Each row is a point on a landscape with many valleys, with its height.
From any point a ball rolls to the lowest of the 2 points nearest to it. It stops when none of these is lower. Distance is the straight distance between rows; heights are no part of it.
q_232 (h 40.8): [148 126 116 125 111  86 145 119 148 116 165 162 127 105 112 133 109 127
 132 127 148  64 111  91 117  96 150 122 184 123  94 102 151 119 140 131
 122 149]
q_505 (h 46.5): [160 133 154  93 134 118  98 124 141 122 120 144 136 134 160 154  90 103
  95 161 108 115 139 119 127 123 113 118 151 176  91  98 147 144 136 134
 120 133]
q_160 (h 51.5): [117 106  94 153 119 107  99 157  51 112  71 169 147  86  99 132 145 102
 104 158 148 185 152 128  78 158  93 113  89 119 116  96  70 122 120 105
 122 154]
q_555 (h 12.7): [181 151 140 128 140 103  71 110  49 141 101  93 139 177 110 148 184 143
 145 143 105 188 152 141 130 132 142 125  93 145 122 107  44  86 155 144
 166 168]
q_226 (h 38.2): [113  88 184 107 116 121 136  94 140 162 108 133 116 118  87 150 113 139
 108  75 121 141 143 134 148 121 128 145 106 141 145 104 183 140 161 143
 128  94]
q_777 (h 28.5): [123  95  63 123 155 164 105 205 143 118 128 125 135  73  87 145 134 102
 128 103 149 148  99  96 102 117 173 125 146 110 141 137 142 132  94 114
 141 129]
q_537 (h 37.3): [123 107 128 100 125 138 142  80 126 141  95 140  94 159 157 178 138 149
 178 150 120 115 134  92 153 151 134 127 121 106 102 106 127  99 112  98
 143 110]
q_43 (h 59.9): [173 153 127  73 109 155  97 189 114 128 105 133 143  96 117 149 106  94
  73 159  75 166 145 165 144 105  86 116  97 127 137 135 188 157 143 169
 124 109]
q_747 (h 27.7): [ 72 154  98 147 120 122 129 164 176  99 103 121 168 115 164  97  80  83
 132 137 118  92  72 198 105 101 117 194 131 118 134  96 209 137 157 164
 114  81]
q_980 (h 27.8): [ 98 121  56 114 127 152 102 214 161  82 128 130 135  67 113 138 107  83
 125 130 109  96  87 180  97  74 139 140 135  96 130 130 193  99 133 152
 112 107]
q_600 (h 34.2): [122 105  74 162 113 119 153 149 145  93 127 193 132  88 127 106 164 123
 101 146 169 138 105 128  38 148 147 117 156 113 131 135  83 161 138  98
 108 163]
q_91 (h 58.0): [ 94 144 118 116 125 129 173 138 136  98 145 110  82 136 197 152  92  86
 160 123 152 117  67 135 115 115  71 137 113 155 158 139 129  94  51  46
 114 102]
q_375 (h 31.5): [105  93 163 133  80 105 134 101  86  80 110 146 100 106  95 159 139 146
 105 103 160 140 162 139  91 150  87 108 128 104 119 100 115 114 158  75
 122 126]
q_826 (h 12.8): [124 139 146 150 154 157 135  92 149 189  95 131 167 137 139 111 132 144
 141 170 120  99 171 141 167 149 143 108 147 115  95 146 131 157 140 193
 130 135]
q_846 (h 25.0): [127 138 179 152 132 123 151  45  83 119 129 146 124 175 183 118 126 133
 118 172 152 130 158 163 167 166 118 153 105 136 110 111  64 111 136 139
 135 139]
q_307 (h 43.9): [128 179 157 142 109 125 153 123  95  96 134 114 134 113 167 109 128 117
  85 132 169 166 123 161 161 153  43 139 103 119 165 180 136 142  96 111
  97 104]
q_51 (h 26.9): [120  96  93 131 118 162 145 146 153 105 191 104  98  92  88 112 124 147
  91  90 164 118 153 103  87 144 192 115 165  76 123 138 101 171 124 147
 124 145]
q_362 (h 54.9): [135 152 107 162 127  86 113 141 132 127 137 135 154 143 129 108 153 126
 144 132 134 136  95 103  98 122 115 109 137 173 148 155 114 139 116  95
 106 168]
q_981 (h 17.7): [150 166 134 148 121 106 142 131 153 176  84 166 170 107 102 116 188 169
 162 186 118 114 120 109 162 103 141 104 154 120 120 135 103 133 120 161
  98 152]
q_662 (h 16.5): [ 98 138 113 147 123 103 124 151 150 142 178  86 135 115  57 101 134 149
 130 107 140  87 139  89 137 101 159  96 152 123 122 131 121 132 122 166
 108 140]
q_311 (h 25.7): [ 71  70 111 134 163 165 107 143 167 117 127 122 108 123 168 161  98  83
 134 109 155 147  86 104  75 139 148 157 108 187 142 113 144 127  88  97
 131 120]
q_661 (h 45.7): [142  49 140  93 156 152  82 159 127 116 112 112 115 105  79 164 107 102
  95  93 136 165 159  93 119 137 159 110 136 156 106 100 128 134 121 120
 158 118]
q_193 (h 65.2): [190 107 164 102 139 113 124  98  46  89 129 114 132 147 111 133 172 175
 113 133  94 153 182 136 120 159 148 104 128  63  98  99  31  73 137 146
 169 138]
q_146 (h 49.7): [123 155 102 149 151 147 123 156 120 227 124  88 155 117  60  81 111 137
 147  73  92 123 179 119 169 121 125 114 150 103 158 203 167 165 170 177
 152 118]
q_415 (h 13.9): [150 154 115 145 129 117 142 110 104 145  73 197 153 114 136 145 162 134
 173 215 140 118 129 109 165 129 152 132 135 102  91  95  82 109 107 157
 125 158]
q_622 (h 36.9): [143  83 146 104 121 135 132 146 153 141 126 129 117 105  43 136 170 179
 147  53 113 143 138  86 139 120 134 101 135 117 160 146 146 149 140 100
 129 111]
q_444 (h 8.3): [120 107 156  95  92 158 127 201 197  89 170 128 140  92  97  97 142 154
  78 107  88  97 115 156  98  93 133  97 157 128 152 144 175 177 155 145
  99  91]
q_711 (h 32.8): [113 136  59 119 153 166  88 222 152  99 117  89 159 103 115  93  98  87
 133 113  94 132 102 201 117  86 141 128 133 123 136 183 207 125 146 155
 122 111]
q_940 (h 19.1): [ 71  80 148 124 123 140 107 136 193 135 118 109 110 128 135 162 126 133
 148  91 133 106 107  80 103 118 147 142 134 161 130  93 167 127 127  95
 121 102]
q_582 (h 39.4): [ 90 143 151 135  86 116 175  87 163 116 148 123 101 150 177  96 117 152
 117 125 132 114  97 143 129 141 119 159 131 123 144 130 177 167 149 110
 109 106]
q_57 (h 37.5): [153 172 127 152  96  87 150  88 118 122 153 131 121 162 108 106 178 180
 168 113 117  96 122 122 137 122 137 101 160 106 135 152 110 125 170 123
 122 167]
q_510 (h 68.0): [162  83 129 148 164 125 112 134 113 143  84 135 163 121  88 110 121 129
 125  81 158 157 170  94 129 138 172 106 190 145  93 126 108 141 159 147
 161 149]
q_525 (h 37.1): [ 77 135 147 144  83 125 146  97 171 126 125  99 115 160 133 111 146 178
 139 129 125  92 131 124 101 153 133 111 133 117 115 118 132 165 162 115
  92 132]
q_803 (h 41.9): [ 81 157 172 145  80 115 183  80 122  99 152 108  91 130 181 103 119 127
  95 151 177 140  96 161 148 140  76 137 112 144 165 124 111 155 111 108
  84 126]
q_987 (h 31.9): [168 133 140 143  93 108 120 143 154 150 130 106 112 149  43 116 217 211
 157  88 106 159 131 106 141  97 157  95 123 135 181 138  64 151 163 129
 120 166]
q_8 (h 31.3): [111 123  80 118 128 117 133 164 180 147 146 121 161 105  87  78 119 143
 182  63  75  63 116 109 102 104 132 136 179  99  96 138 212 132 195 139
 173  78]
q_170 (h 25.8): [122 155 179 130 146 127 172  87 168 165 118 183 136 129 195 145  93 117
 138 174 140  68 118 163 191 104  95 180 116 129 148  91 165 110 102 145
 121  89]
q_885 (h 22.1): [ 96 115 119 138 117 141 129 148 158 129 190  74 101 102  73 115 125 135
  90 127 176 108 149  84 115 105 186 111 135 108 110 106  90 148 109 188
 108 155]
q_413 (h 42.1): [117 154 115 151 159 169 175  56 102 189 134 111 106 154 147 133 108 130
 159 148 124 117 136 145 198 167 119 154  77 101 132 160 110 127  96 146
 144 122]
q_931 (h 21.1): [140 130 114 130 162 139 138 120  74 111 123 143 145 114 147 112 129 120
 133 144 151 168 129 104 149 168 141 135 117 101 126 140  71 129  64 119
 131 133]
q_798 (h 47.4): [ 99 117 116 148 145 119 100 184 157 139 184  90 137 118  79  89 102  86
  81  54 119 140 102 165 109  85 126 133 117 174 183 164 199 149 151 138
 141 117]
q_491 (h 23.2): [109 145 124 129 118 149 128 177 189  88 116 129 165  96 177  94 112 110
 105 135 104 121  72 200 133  93 143 182 126 119 158 119 185 159 133 188
  85  88]
q_743 (h 53.6): [134 156 130 164 145 110 140 106 129 239 135 116 146 116  53 102 144 142
 143  99  80 105 174 132 178 105 120 125 125 108 158 166 165 131 149 177
 136 130]
q_478 (h 22.8): [152 162 123 147 111 109 131 157 163 198  79 139 173 115  60  93 174 171
 164 141  91 122 135 104 137 102 127  95 149 129 126 152 130 173 161 156
 123 137]
q_190 (h 62.9): [123 139 130  85 127 189  99 148 159 151 119  90 124 124 146 153 143 143
 116 177  63 126 148 119 157 144 125 105 103 104 126 151 149 167  87 159
 103  93]
q_857 (h 21.8): [117 141 192 136 163 135 165  72 182 162 143 133 140 148 171 141 108 133
 142 163 149  55 126 132 180 109 132 144 136 167 118  98 123 112  69 159
 105 118]
q_452 (h 38.8): [129 116 186 152 157 128 128  73 146 168  99 128 124 166 122 160 190 166
 172 144 134 106 159 111 167 129 149 115 116 154 129 109  95  94 115 144
 120 158]
q_944 (h 22.5): [ 68 128  55 153 141 178 127 160 172 123 128  93 157 117 132  97 100 130
 151  78 139  87 108 149 104 152 143 137 172  79 122 171 197 163 161 139
 136  92]
q_628 (h 11.8): [164 103 144 107 141 138 106  84  48 152 103 109 108 190 157 137 161 135
 139 154 103 191 179 120 152 170 123 123  49 127 109 103  39  71 131 138
 172 131]
q_373 (h 39.0): [176 107 112  97 159 126 129 110  61 113 138 133 112 144 159 138  77  81
 105 107 131 176 124 108 116 160 114 150 104 144 112 135 121 100 106  70
 174 133]
q_143 (h 42.5): [134 101 148 109 133 141 112 143 143 139 122 106 140 106  85 122 109 116
  91  64 114 160 129 144 149 123 125 144 117 148 165 151 194 163 165 153
 136 101]
q_430 (h 52.4): [119 105 124 126 142 156 130 126 115 106  83 167 118 153 218 159  76  80
 140 133 169 166  91 135 146 160 107 198  93 164 138 115 153 120 101  95
 153  74]
q_758 (h 16.8): [118  94 126 125 104 164 128 208 207  65 130 134 161  89 137  91 139 138
 100  95 100 116  93 193  99  84 147 144 154 113 163 154 197 152 169 161
 103  87]
q_185 (h 44.9): [160 101  86  81 141 174 115 168 128  80 136 132 114 112 154 153  73  82
  97 113  94 169  90 175 127 114 155 171  97 126 144 138 182 137 132 136
 145 113]
q_599 (h 27.9): [ 84 133 169 151 119  94 154  62  86  87 101 168 109 187 183 132 107 143
 140 154 202 114 142 128 140 159 132 150 145 124  88 102  94 105 131  86
 145 121]
q_84 (h 16.7): [129 128  94 105  82 125 127 220 185 118 184 132 136  72  63  87 129 144
  89 128  86  82 116 132  84  81 132  80 170 116 130 134 162 154 154 147
 111 113]
q_219 (h 48.8): [100 126 160 126 117 112  95 118 129  89 113 136 114 148 194 161 135 104
 133 182 133 132 134  98  91 120 116 112 124 178 108  66  66  98  89  98
  94 154]
q_659 (h 65.6): [183 122 169 122 119  95 126 118  81  77 156  91 121 128  78  99 191 192
  99 102 122 164 161 129 107 128 159 102 147  82 143 119  26  96 138 111
 138 170]
q_696 (h 22.9): [137 132  83  91  96 156 119 219 167 124 122 143 141  42  83 122 119 114
 108 149 102 115 108 139  77  89 143 109 159 104 109 105 168 151 139 164
 116 120]
q_303 (h 32.9): [126  90 108 101 135 149 108 187 149 114 143 117 110  99  84 144 162 126
 125  70 123 157 116 100 106 119 131 100 127 125 173 165 149 133 102  71
 133 113]
q_937 (h 37.0): [135 129 186 124 130 137 103  88 112 140  95  94 125 172 137 150 192 166
 135 168 114 152 177 133 152 148 116  88  91 133 126 117  76 119 126 136
 107 140]
q_596 (h 56.8): [119 172  87 135 129 117 136 139 148 132 153 112 123 163 200 133  95 102
 151 147 122 107  61 118  98 127  87 133 126 165 136 161 165 139  92  80
 125 133]
q_484 (h 17.8): [166 160 115 144 152 102 150  93  83 143 119 153 139 130 129 125 157 143
 174 151 142 149 107  99 160 137 147 141 121 111 138 138  83 105  88 119
 129 160]
q_583 (h 47.5): [148  78 108 117 131 154 137 137 142 103 130 162  90 110 169 155 124  99
  92  86 138 181 102 156  56 150 106 150 108 142 155 165 162 139 152  52
 150 124]
q_736 (h 30.8): [111 159 157 106 131 139 121 126 169 144 105 123 143 126 182 150 102 109
 155 140  99  98 104 174 174 107  72 176  93 128 154 122 205 106 114 146
 106  64]
q_112 (h 48.0): [145 159 111  71 115 160 136 168 126  99 160 111  90 105 163 135  91  94
  81 143  87 165  84 169 155 102 113 171  67 115 188 126 171 130 102 134
 115 115]
q_320 (h 44.8): [107  94 124 138 136 152 158 110 142  97 138 137  77 151 215 133 101  98
 113  95 171 169  91 140  87 155 111 160 123 149 147 165 148 133 127  34
 148 108]
q_204 (h 42.2): [168 103 106  87 163 157 125 146  96 105 135 144 118 105 151 153  83  90
 114 102 128 176 100 127 154 137 143 170 108 131 140 130 154 117  91 114
 165 105]
q_230 (h 49.4): [150 174 124 134 127 110 155  74 104 225 141  96 103 149  96 119 142 138
 147 123  85 140 138 116 174 106 110 148  69 116 171 166 144 117 133 138
 141 153]
q_853 (h 49.8): [ 84 126 147 131 121 131 117 116 124 137  89 145 120 116 151 165 146 111
 148 177 135 149 117  95 153 131 114 135  91 151 137  73  92 119  66 127
  88 126]
q_367 (h 50.6): [ 62 119 139 144 130 150 136 111 110 125  92 173 132 124 187 156 106 106
 156 191 182 130 126 107 167 158 132 161  99 143 116  62  75 124  60 157
 100  93]
q_737 (h 42.3): [129 104 147 135 134 112 127 143 144  79 151 153 153  92 115 125 111 108
  98  99 172 104 127 125 116 119 136 122 183 148 112 120 143 128 124 124
 115 131]
q_498 (h 34.5): [133 127 187 125 108 115 105 127 130 126 119  84 111 149  74 131 210 181
 125 112 119 173 160 111 138 122 128  79 104 139 163 133  60 133 130 108
  95 153]
q_343 (h 57.7): [131 122 125  89 103 147 100 136 107 147  87 143 127 119 150 173  76  79
  98 153 101 152 136 148 151 141  87 152  65 141 124  87 182 143 159 162
 132  92]
q_118 (h 40.5): [171  83 190 117 161 124 116 105 157 165  96 153 139 138 109 161 161 145
 131 160 116 120 165 106 161 111 167 106 145 163  93  81  96 112 131 168
 140 152]
q_30 (h 44.3): [116 118 135  92 137 134  98 159 154  96 143 133 138  92 128 144  66  80
  97 123 136  93 115 149 125  97 130 133 156 155 106  84 185 109 125 151
 113 120]
q_518 (h 29.0): [ 99 139 114 115 140 150 115 127 175 135 145  83 141 152 156 119  91 129
 132 117 101  79 109 147 115 146 130 145 150 123 102 148 208 149 150 141
 129  89]
q_651 (h 53.7): [155 110  73 173 118  87 142 131 132 125 144 143 118 131  97 107 165 139
 141  90 140 159  88  92  75 116 171 133 149 139 153 142  83 137 144  78
 143 191]
q_133 (h 41.1): [127 149  81 120 148 165  85 209 141 159 128  84 162 111  76  89 112 113
 127  76  94 143 143 150 125 107 123 108 139 114 157 211 199 160 169 152
 151 100]
q_531 (h 32.5): [ 87 100  96 158 111 134 142 136 126  71 118 185 115 114 184 137 125 113
 126 182 180 119 119 115  58 163 161 140 151 111  84  97  74 133 114  98
 122 150]
q_470 (h 33.0): [155 154 123 180 163 136 127  64  71 197 128 110 140 172 115 105 144 138
 147 131 116 140 201 149 173 156 152 140 122 114 132 168  74 132 164 198
 153 188]
q_745 (h 38.3): [133 156 135 163 179 153 145  60  93 178 146  88 128 170 127 106 140 148
 158 126 140 137 176 133 178 161 145 131 102 103 152 182  60 126  96 151
 143 170]
q_124 (h 16.4): [118 134 165 131 155 111 192  83 164 162 186 108 114 140 124 119 112 125
 156 111 155  86  88 107 163  93 151 145 120 159 145 112 117 113  61 149
 123 127]
q_923 (h 67.3): [173  74 123 151 136 110 126 173 167 148  88 137 160 104  43  95 143 164
 146  67 156 145 158  86 123 106 168  91 203 147 124 137  84 166 173 139
 149 149]
q_228 (h 29.6): [106 109 164 158 107  84 138  73  76  78  91 180 122 150 129 139 142 154
 123 126 194 136 157 129 108 153 132 130 140 111  93  87  82 105 165  98
 138 141]
q_968 (h 34.1): [127 132 121 103 136 131 137 139 187 126 133 108 166 129 137  83 113 136
 162  89  66  74 101 157 125 119 127 165 159  96 106 148 228 129 191 157
 155  56]
q_97 (h 21.6): [147 120 198 164 158 131 162  51  62 151 122 165 129 204 212 102 140 132
 143 183 156 157 153 159 184 160 106 160  61 146 123 103  27  60 105 126
 156 125]
q_802 (h 35.6): [160 153 110 133  87 107 134 121  95 113 125 129 115 134 100 129 169 176
 144 123 108 137 145 124 105 147 118  87 135  94 134 166 105 159 163 104
 121 166]
q_374 (h 42.0): [117 120 134 136 121 125 129  98 110 119 107 137  95 179 191 142 100 126
 132  98 156 141 131 119  88 169  83 138 121 144 106 173 166 127 160  48
 154 124]
q_744 (h 52.3): [136 115  62 152 106  78 159 121 118 160 142 157  97 120  84 126 122 114
 141  66 128 142  80  90  88 102 149 150 126 131 147 124 148 125 146  86
 162 164]
q_398 (h 34.0): [104 132 101 141 114 152 123  95 125 109 150  71 102 172 141 120 138 167
 122 137 124 121 153 128  87 186 165 105 128 109 107 137  81 171 155 120
 116 171]
q_848 (h 43.0): [167  89 170  91 154 130  96 142 151 160 137 121 121 107  62 152 125 116
  94 114 115 134 160  84 160  89 164 117 135 161 116  97 134 113 109 164
 147 131]
q_663 (h 48.7): [119 165 105 117 119 145 122 173 141 122 146 103 124 114 148 121 117 101
  93 130 105 161  86 149 128 115  95 145  86 148 182 166 181 156  91 116
 112 116]
q_130 (h 51.4): [ 84 101 139 142 125 162 132 125 103 107  74 206 125 148 226 157  99  94
 152 179 178 164 130 126 166 168 105 176 105 140 134  89 104 120  75 114
 132  59]
q_805 (h 8.2): [103 160 138 153 153 107 159 102 152 176 194  92 136 138  76  91 119 137
 150 103 139  58 118 106 164  88 146 123 138 132 140 133 125 121  89 188
 111 140]
q_796 (h 50.4): [112  98  80 134  99 120 148 114 111 138 116 164  86 110 111 136 109 114
 123  87 134 166 100 122  73 143 127 159 101 126 151 137 165 148 170  72
 158 137]
q_341 (h 64.4): [137 149 122  97 145 142 113 126  92 104 139 113 119 134 136 156 140 123
 138 196 112 101 154 108 149 140 110  88 134  94  88 119  89  79  55 131
 114 132]
q_643 (h 46.3): [150 197 110 139 115 138 132 176 118 120 146 125 160 104 141  88 146 121
  96 128 122 154 105 153 159 119  83 124 117 115 174 211 168 167 103 141
 100 108]
q_214 (h 32.3): [ 83 154 108 150 124 131 125 144 140 121  98 151 157 141 197 131  58  90
 113 140 137 123  88 167 119 141  91 185 117 159 138 128 202 155 149 127
 122  95]
q_218 (h 26.0): [173 134 184 149 132 127 117  65  93 162 117 129 138 170 113 129 156 143
 107 145 110 134 208 177 156 156 128 117 123 144 104 129  71 127 190 191
 153 166]
q_658 (h 22.7): [ 87 136 100 136 130 147 115 183 134 111 180  99 142  79  46  89 119 137
 103  93 160  94 154 120 140 111 141  79 187  92 132 165 149 134 120 161
 116 112]
q_560 (h 66.0): [171 107 160 152 140 108 148 105  77 109 104 141 143 112  89 104 186 174
 124 100 147 190 153 111 143 146 174 135 134  74 151 116  30 120 125 135
 139 152]
q_151 (h 30.5): [143  91 125 116 123 152 129 120 120  81 172 100 100 120 109 110 112 148
  60 122 135 124 174 134  72 168 173  99 155  94  91 128  80 166 151 141
 132 161]
q_306 (h 30.7): [119 130 120 151 117  89 162 114 132  68 180 154 108 137 183 120 126 111
 118 155 189 110  84 109  58 116 139 138 156 142 103  97  59  98  99  89
 116 173]
q_975 (h 50.8): [103 102 110 145  98 108 122 156 145 144 180 113 111 100  59 101 117 100
  57  81 126 143 123 146  70 112 119 115 108 165 167 132 156 163 159 125
 125 153]
q_111 (h 39.3): [115 104 152 132 135 146 130  78 125 126  97 130 110 176 173 151 115 149
 157 110 145 129 156 109 150 181 117 132 129 124 107 147 156 133 142  86
 150 108]
q_205 (h 27.4): [117 178 135 118 140 145  94 144 145 169  75 123 180 118 160 138 102 109
 137 164 105  91 141 170 167 125  61 131 120 139 106 138 206 128 142 174
 120  85]
q_63 (h 15.2): [128 131  37 136 132 157 143 187 147  93 163 143 154  88 122 104 121 129
 147  88 129  88  84 140  98 128 143 118 184  72 128 196 184 146 123 109
 129 121]
q_775 (h 53.9): [130 125 123 123 109 127 145  97  91 159  91 158  93 161 183 150  74  90
 127 136 151 182 116 119 152 153  96 184  51 168 133 112 148 124 142  88
 150 107]
q_41 (h 66.3): [131  97 155 147 135 119 130 117 112 119  92 145 155  98  83 133 183 165
 145 115 182 141 164  95 151 137 164 111 152  94 118 104  61 119 118 157
 116 137]
q_522 (h 18.1): [157 102 185 114 128 117 143  75  47 142 115 137 111 189 220 119 143 118
 135 183 120 187 153 144 170 157  83 137  51 129 108  91  28  39 109  99
 147 105]
q_153 (h 28.7): [143 142  92 118 110 122 111 174  94 109 185 110 117  98  34 113 133 148
 103 117 114 114 186 121 110 114 126  63 173  79 128 178 109 131 129 117
 130 142]
q_684 (h 20.5): [107 157 114 125 145 158 128  99 133 189  90 130 155 145 167 139  96 114
 140 194  95  84 154 148 170 151  99 128 113 120  83 127 171 139 132 180
 130  98]
q_245 (h 24.5): [ 94 119  88  98 108 122 117 219 190 120 160 124 152  82  72  84 132 116
 134  91  69  69  94 143  76  71 119 127 141 114 120 114 206 117 188 160
 141  82]
q_134 (h 25.6): [150 133 176 116 153 135 152  68 175 125 163 131 130 176 190 125 116 157
 127 157 125  79 131 118 156 136 153 123 169 155  97 133 126 141 107 135
 121 135]
q_608 (h 9.8): [ 45 115 134 132 135 113 120 134 178 149 135  82 120 143 119 136 108 113
 166  72 123 102  77 112 112 106 107 162  98 162 151 102 205 109 118  97
 126  79]
q_906 (h 34.9): [104 153 120 100 120 146 135 108 143 150  98 133 106 138 189 185 101 126
 189 155 102  89 103 113 162 133  86 157 115 111 125 111 182  96 104  93
 126  84]
q_422 (h 30.0): [ 69 107 100 143 145 119 114 134 147 112 141 147 108 118 158 163  80  62
 115 139 170  98 101 133  57 122 111 146 123 178 109  99 141 106 114  86
 122 146]
q_497 (h 39.2): [195 159 124 137 120  70 157  94 119 119 155 174 143 139 112 114 138 160
 156 129 132  58 137 114 140 118 142 109 202 107  90 143 135 105 168 125
 128 161]
q_339 (h 19.8): [141 141 174 158 149 119 116  92 116 153 107 117 165 151 123 104 129 138
 103 140 145 129 182 149 162 152 124  96 155 154 104 145 109 158 150 174
 116 150]
q_327 (h 55.8): [122 131 141  96  94 118 135 117 121 147 113 149  90 126 164 148  69  83
  89 126 118 160 102 140 127 119  99 177  68 168 151  84 176 137 162 111
 128 106]
q_929 (h 7.2): [131 140  61 119 138 144 135 185 143  80 216 122 117  91 103 116 112 105
 116 107 131  88  93 136 111 107 137 118 164  94 139 167 170 114  86 118
 128 125]
q_428 (h 24.4): [100 110  97 131 155 154 147 149 133  90 140 121 129  89 129 143 133 115
 155 133 183 128 101  87 130 136 155 135 139 100 125 123 101 128  58 125
 110 120]
q_148 (h 22.3): [205 169 139 164 125  85 117  93  96 127 130 141 162 158 117 124 168 156
 138 138 125 135 138 146 126 116 174 134 175 147 115 111  55 110 178 164
 147 182]
q_330 (h 28.6): [137 157 130 146 104  87 140  83  91  74 154 151  94 184 197 113 132 131
 138 166 170 132 100 144  71 138 162 154 144 143  91  90  49  91 159  87
 136 185]
q_709 (h 61.6): [139 138 118  80 140 189  95 191 141 137 110 103 137  94 116 147 123 113
 107 152  80 159 132 152 166 115 132 125 111 102 150 148 180 139 106 169
 117  88]
q_98 (h 35.0): [128  88 168 108 108 112 147 103 131 134 142 117  87 117  76 140 142 146
 122  72 137 151 125 103 149 119 122 116 116 137 157 111 145 120 130  96
 122 123]
q_83 (h 47.8): [153 141 182 102 121  85  96 105 125 113 118 150 129 159 170 161 126 116
 129 181 117 106 138 107 131 103 110 110 142 179  99  73 103  95 123 110
 103 161]
q_295 (h 33.6): [116  72 154 111 116 121 116 132  83  71  97 164 113  97 152 157 124 104
  88 120 141 170 142 133  91 166  81 117 113 117 125 100 110  92 110  61
 132 115]
q_26 (h 66.7): [169 118 131 137 117 106 129 154 132 122 112 133 137  92  44 129 170 174
 132 118 137 121 166  99 122 110 166  88 170 100 119 112  62 144 152 162
 124 155]
q_310 (h 55.7): [117 175 128 161 140  87 131 112 138 115 132 132 151 176 192 116 118 126
 163 167 148  98  96 116 108 130 105 118 154 174 112 152 119 143 104  91
 100 161]
q_607 (h 25.9): [160 186 111 155 103  90 114  93  80 103 146 133 128 177 151 125 149 150
 143 155 147 133 102 149  85 129 169 146 146 155 107 104  59 121 195 124
 155 196]
q_955 (h 64.8): [161 124 135 110 155 118 111 100  64 102 127 123 145 140 131 140 145 140
 120 170 122 121 170 121 140 156 147  93 143  86  64 101  55  83 106 155
 147 144]
q_203 (h 63.9): [113 134 116  89 133 171 103 141 156 124 140  91 121 134 159 162 124 124
 140 191  94  87 149 101 126 139 139  92 146 107  84 115 122 135  74 151
 100 118]
q_325 (h 18.2): [216 163 152 142 138  73  80 120  76 143  88 141 170 151 101 147 186 145
 144 163 106 151 154 136 140 108 127 102 135 159 116 117  66  92 156 144
 152 172]
q_270 (h 50.7): [ 93 135 104 145 102 113  92 145  95 123  63 159 133  96 124 171 143  99
 144 179 131 151 126 113  95 142  79 118  92 151 119  87 108 123 103 103
  98 143]
q_790 (h 28.1): [160 158 164 145 100  81 128 126 160 192  98 131 141 159  74 128 208 202
 179 127  83 121 122 112 143  88 115  99 107 153 149 136 117 141 188 140
 114 144]
q_740 (h 45.4): [ 99 140 113 112 136 159 142  83  95 191 139  76  90 128  89 141 119 141
 150 125 115 136 157 131 186 146 109 130  68  83 155 151 140 122  95 139
 134 112]
q_238 (h 36.3): [180  99 166  73 147 111 114 121  66  91 146 124 102 122 152 139 110  99
  84 111 112 171 141 118 127 134  83 120 108 123 123 122 119  75  93  57
 155 123]
q_463 (h 19.4): [ 81 146 133 132 148 101 160 129 161 161 174  84 125 164 121 106  99  99
 166  79 134  91  62 105 132  94 123 135 110 184 160 123 172 115  81 111
 130 108]
q_653 (h 32.7): [158 151  98  94 107 140 109 158  95 125 124 116 118 117  69 134 140 148
 112 140  78 136 175 133 105 136 112  65 135  90 112 166 123 154 140 124
 127 148]

Two balls start at each pair of points below. Name the first point that both come to, or write never.
q_373 and q_160 -> q_295
q_923 and q_848 -> never
q_743 and q_622 -> never

Call two points neighbours if one is among the 2 nearest of the other. Go from one point of each pair to the other, from neighbour to neighbour, staying as low as possible. Name the highest point that can't be avoided.
q_826 and q_857 -> q_736
q_628 and q_608 -> q_663
q_805 and q_608 -> q_463
q_98 and q_415 -> q_622
